Points on a hilly landscape, in no order, each with its height.
A ball rolls from a point to the lowest of its 2 nearest points, and stops where none of them is lower. Distance is the straight distance between rows; heights are no part of it.
zilev: [-24  26 -32 -48 -43 -54 -17 -19  -9  11   0  25 -11   9  23  25  -6  16
  32  21 -65]  height 286
favo: [  6  24 -18 -45 -29 -24  18 -38  -1  -4  20  15  -8  30 -18 -15  15  -6
 -34  16 -22]  height 815
Luged: [ 10  28  23  51  12  30  15  -2  -6  10 -20 -44  -3  28  -5 -10   7  23
   1 -13  28]  height 670
teko: [-17  23  -9 -34 -37 -27  -2  -7   6 -12 -11  18  11  27  15  22 -16   6
  49  46 -24]  height 242
belut: [-10 -14 -41 -40  -8  14 -54 -24  14   5  15   3  -7  18  -3 -37  18 -13
 -30   1 -32]  height 775
Zogo: [ -1   7 -11  41 -26  24  33   6 -59  24   6 -25   5  -5  11 -54  -2  10
  24 -11  11]  height 784
gon: [  2  31  13  18  -2  22  28  21  15   8  -6 -31   9  33  10  11  12  31
  45  -3  11]  height 702
rog: [  3 -13  12 -10  -4 -36  -2  30  28 -27 -34  15  22 -19   8  24 -54 -15
 -31  18  -2]  height 477
duver: [-23  45  14  -6   0 -27  54 -27 -32 -11  -8  -9   2  28   2  12   0   3
  36  50 -12]  height 777
Vabek: [-39   0 -19 -19  17 -10  25 -34   8  43 -14 -30 -10  13   6 -21  -9 -33
  -7  31 -10]  height 772
bof: [ 19   4 -14 -15  -1 -15   1 -24 -10 -21   1  -8  23  21 -18 -12  15  16
 -22   4   7]  height 834
kopo: [-31  26 -36 -18  -8  33   3  17 -23  33   7  -1   7  46 -22 -37  -4 -29
  -9  10 -23]  height 707
gor: [-30  22 -16  -2  -8   7  18  -1  10  48   0 -31  -3  23   9   1 -12  24
  39  16 -16]  height 730
fetaz: [  9 -40   0 -17  -8  13 -16   9  24  22  20 -24  14   0 -20  11  -2  33
  15 -19   7]  height 833
vuper: [  5 -59 -23 -46   1  12 -50 -10  39  12  13 -29  22 -14  -3  -5  12   9
  -5 -13  -3]  height 811
lir: [ 26   0  22   9  -5 -16  50 -11   0 -10  32  17 -23 -11  -9  15   5  44
  -1   5   8]  height 326
Sol: [-22   9  -9  -2   9   5   0 -22 -11  30  22  -1 -23  15 -27 -47  43 -56
   8   3  31]  height 735
dabo: [  5 -21  13  33  14  13 -15   0 -18   4  11  16 -22 -26 -26  18 -30  30
   4  -4  10]  height 344
kise: [ 12 -61  12 -32 -20 -31 -44  31  58 -25  -2  13  18 -39  -1  21 -18 -41
   5   7 -23]  height 402
Feda: [ 41 -26  34   7 -34  13  20  15   2 -27 -18  17   9   5 -26  22 -11   3
  19 -20  61]  height 594
Nen: [-16 -27 -20   3 -17  14  -5   3  38   3 -23   1   8  39  18   5  10 -17
  -5  10 -35]  height 643
kevub: [ 25 -31  34 -29  -2 -21  25  13  73 -13  11  -1   4   0  -1  30  -1  -2
  13   8   1]  height 334
lib: [-11  14 -37 -29  15  12 -44  -4 -20   7 -16 -47  43   9  11 -44  20  -1
 -15  -7  10]  height 407
buvod: [ 14 -33   3 -18  -1  -9 -17  22  54 -11   3   9  20 -11  16   9   9 -31
  11  -9  13]  height 369
dofo: [ 24  21  -4  -4 -33 -47  37  -9   3 -16  -7  66 -22  27 -36  16   2 -13
 -17  26 -13]  height 480
Rav: [  2   6  16 -34 -23  -1  24  10  30 -13  23   5  12  17  15  14 -16   2
  33  31   3]  height 290
Pezaf: [  4 -25  28  -2  21 -11   9  -8  13  -6  30   5 -13 -35  -8  33 -25  53
   4  19 -19]  height 263
fal: [ 12  -2 -32   7 -17 -67 -41  11  14   5   0  42 -12 -19  -9  35  11  13
  -7 -13 -62]  height 399
Vimub: [ 16 -37  26 -15   1 -34   8  -6  26 -24  30   5   2 -17   6  51 -33  44
 -16  25 -77]  height 208
metun: [-27   2  12  21  57  11 -42 -21  -2 -13 -25 -30  10   2   1  28 -10  19
   0  19  -1]  height 864
gel: [ 15 -41  -7 -19  -5 -36 -41  -7   9 -31 -17  12  15 -45 -11   3 -22 -18
 -12  -4  34]  height 481
ziz: [ -2   1  -5 -34  10 -49   7  21  49  23 -15  -7  16   9  -5  48 -31  -2
 -16   6 -42]  height 592
serak: [ 19 -48  -2  28 -16  48  -9  29  -5  14 -15 -14  11  20 -19  12  -6  21
  17 -40  12]  height 809
fovub: [-18  53  33  11  54 -15  -1 -15 -16 -24   3 -17  -1  -8   4  10  -2  -4
  -6  18  33]  height 900
gelog: [-34  15   8  -3  69  35 -47  -2 -17 -13  14  -8  26   7  10   5  28   2
  11  14  -5]  height 846
geg: [ 21  12  -3  15  13 -64  39  12  21  -3  -9  33  -4 -16   6  51  14  13
 -10   4 -21]  height 500
domod: [  5  29  -3  21  -2   5  37  45   3   3   4  11   8  -3  38 -17  -6 -10
  -2 -16  19]  height 131
fiv: [-20  24 -21  34 -24  47  -9  24 -44  27   8  -1   0  22 -12 -47  -5  -4
   5   2  -3]  height 743
pefo: [ 12 -15  -2  48  -9  17  18  35 -20  -5 -14  22   1 -21  27 -14 -24 -10
 -29 -42  31]  height 256
sodan: [  5 -53  19  24  -5  49 -86  32   7 -27 -16   8   1 -42  27  23 -21  26
 -12 -45 -26]  height 682
Nitaf: [ 21 -31  42  -4 -15  58  31  -1 -14 -47  22  -6 -11 -24  29 -30  -6   0
 -24 -36  46]  height 392
rom: [-34  23   9   6  62  47 -12  -6 -17  19  50  -7  -9   1   0  -7  41 -10
  31  22  -5]  height 831
bif: [ -2   8  24  24  22  75 -44   0 -37  -9   4 -45 -14 -21  14 -38  34  16
   2 -41  42]  height 576
fizof: [ 40  -3   2  15 -25 -37 -33  34  26 -32  -3  35  -8 -25  -1  24  -9  21
 -20 -15 -30]  height 437
beba: [  1   2 -22   3 -10  -9  -6  -8 -14  11   9 -13   7 -17   9 -22  19   5
   9 -17  20]  height 857
disu: [ -8 -23 -20  -2   8  24   1   7  -9  15   2   6  26  32 -16 -10  12 -34
 -19   4 -18]  height 673
sura: [ 26 -26 -18 -42 -17 -16 -57  -5  40   2  14   6   2  -5 -28  -8  14  -9
 -38 -17  -7]  height 794
ves: [-14  28  13  43  38  42 -19   8 -33  27  -6 -46  -9  -7   0 -33   5  -2
  -7 -18  43]  height 628
Sonol: [ -4   5 -15  39   9  30 -28  19 -34   9 -15  -5  -3 -10 -16  -6 -39  17
 -23 -12   7]  height 438
nirog: [ 34  25   1  36 -30  -9  44   3 -11  -6  -8  37 -11  24 -26   4   2   4
 -15  -8  10]  height 531
fep: [ 10 -45  13  30  10  54 -70   5 -28 -36 -14  15 -18 -65  32   7 -15   3
  -9 -56  22]  height 601
fimu: [-21  24 -36 -23 -10  35 -15   1 -48  24   0 -46  31  -1  23 -58   8  15
  26   5   4]  height 455
Numod: [ 29 -47  21 -13 -24 -44 -17  14  24 -61 -12  33   7 -53   7  14 -35 -24
 -17  11  -1]  height 439
Nipo: [-13  18   0   2  11 -20  10  -3  21  10 -24   1   0  32  -6  24  -6   3
 -18  11 -38]  height 615
saziv: [ -1  -3 -13  16   2  -6 -11  22  10   4 -24  -1   1 -22  -1  -2 -54 -17
 -45  -4   9]  height 510
Kesak: [ 25 -25  13 -33 -39 -58 -20  17  75 -17 -22  11  -2  -8 -13  31 -25 -29
 -10  16 -30]  height 425
luk: [ 21 -72  14  18  -4  55 -34  27  -4 -15  -4  -5   8 -19  -5  25 -14  38
   4 -51 -14]  height 748
Kaso: [-18 -29  24  34  21  70 -26  -2 -40 -40 -19  -6 -11 -39  42 -19 -20  -8
 -27 -44  35]  height 501
tikos: [ -1  31   0  -7  39 -60  35  11  -5  18  13  11   0  -3  -9  43  10   9
  22   7  -1]  height 527
lanut: [-18  -3  -1 -40  38 -50  51 -10  23  26  12   6   6  -7   6  43  17 -19
  36  23 -24]  height 551
fisob: [  6 -15 -11 -48  -3 -63  53 -15  24  31  -6   7   5   5  -8  52   3   4
   4   1 -44]  height 570
gered: [ 23 -23  42   1   5  24  29 -14 -12 -15  34   5 -19 -30  -8 -17   9   5
   7 -11  52]  height 473
mupan: [ 18  11  -5  25  -9 -14  32 -27 -59  -1   3 -16   0 -16 -12 -35   8  33
  -5  -6  28]  height 825
bafi: [ -1   4   5 -25  15  38 -32 -25 -15 -19   0 -36  22  17   1 -47  20  -4
 -25  -9  41]  height 361
Lilu: [ -7   5 -20   3  12  12  37  11 -12  28   1 -11  19  23 -14 -29  21 -52
  -1  -8  35]  height 708
bisop: [ 21 -16  16  30 -17   4  15   5 -13 -10 -17  33   0  33 -54  29   2  -6
  16   0  27]  height 586
vudu: [ 46   3   5  10 -32 -56  25  16  30 -46 -15  50  -5 -13  21  31  24  18
 -17   0 -19]  height 474
kabi: [-44  30   8  13  71   0  -9 -27 -26  20   2 -40 -12  -9   3   0  -7   2
  14  25   4]  height 883
giker: [-42  38  22  26  27  16  28 -17 -28   7  37  -1 -31   4   4 -18  24 -11
  31  35   2]  height 816
tur: [ 29  19  20 -14 -32 -46  81 -26  13 -18  18  26 -20   0   6   7  -5  37
 -12  31 -24]  height 293
Leze: [ -5  23 -17  15  -3 -56 -22 -30  12   3  -3  33 -39 -12 -16  31   6  18
   5   6 -15]  height 362
tad: [  6  -1  25 -12   7  60 -15  10 -20 -36  21  -5  17  -2  19 -38   3 -16
  -9 -16  37]  height 296
noge: [  6   6 -16  18  -8  54 -30   1 -36  19 -10 -48  20  -8  16 -61  30  30
   5 -29  22]  height 514
Zuno: [-10  33 -44 -18 -10 -40 -32 -14   7  30   2  24 -19   4   0  21  19  -1
  28  14 -32]  height 324
mag: [-48  62  15  11  35 -17  53 -26 -37  24  -2 -26 -11  17  10 -14  16 -17
  40  37 -10]  height 797
Tuvo: [ 26   7   8  -6 -36 -64  -4  -1  48 -23 -32  51  -8   5 -19  31  -7 -31
 -13  20  -5]  height 447
Kode: [  1  13  10  34  -6  58   7  48   2  -7   8  14   8  11  43 -34  18 -41
  -7 -36  27]  height 230
div: [-27   9 -40 -26  22   9 -16 -23  17  36   6  -9 -14   9   7 -34  20 -43
 -18   7   2]  height 756
Tir: [-17 -25   4  45  -2  49  15   5 -57 -12 -11   0  -4 -39  30 -38 -25 -29
 -15 -25  28]  height 391
pasad: [ -1   6 -26 -13 -23   5 -14 -30  40  18  15   4 -30  29 -20 -24   2  10
 -37   3 -22]  height 795
reku: [ 35   8  46  23 -13  27  18  -3 -27 -33   5   5 -11   1 -33   4  14  13
  20 -15  72]  height 535
lovot: [-54  26 -45 -35  29  -6  22 -34 -10  73 -26 -38  -7  36   2  -5  10 -28
   3  17 -47]  height 793
dilu: [-24  44 -11 -14 -20   1  52 -12 -16  34  -5  -2 -11  52  -1   8   2  -4
  40  28 -20]  height 755

For each start below, name the point where the ball stops.
giker => tad
fetaz => domod
ves => tad
Nen => teko
nirog => teko
vudu => teko

For each start below, name every point that the ball comes to, in order.
Sol => Lilu > disu > Nen > Nipo > ziz > fisob > lanut > tikos > geg > vudu > fizof > fal > Leze > Zuno > zilev > teko
fovub => metun > gelog > rom > giker > mag > duver > dilu > gor > gon > Luged > ves > bif > noge > fimu > lib > bafi > tad
beba => mupan > Zogo > fiv > kopo > disu > Nen > Nipo > ziz > fisob > lanut > tikos > geg > vudu > fizof > fal > Leze > Zuno > zilev > teko
bisop => nirog > dofo > Tuvo > Kesak > kise > buvod > kevub > Rav > teko
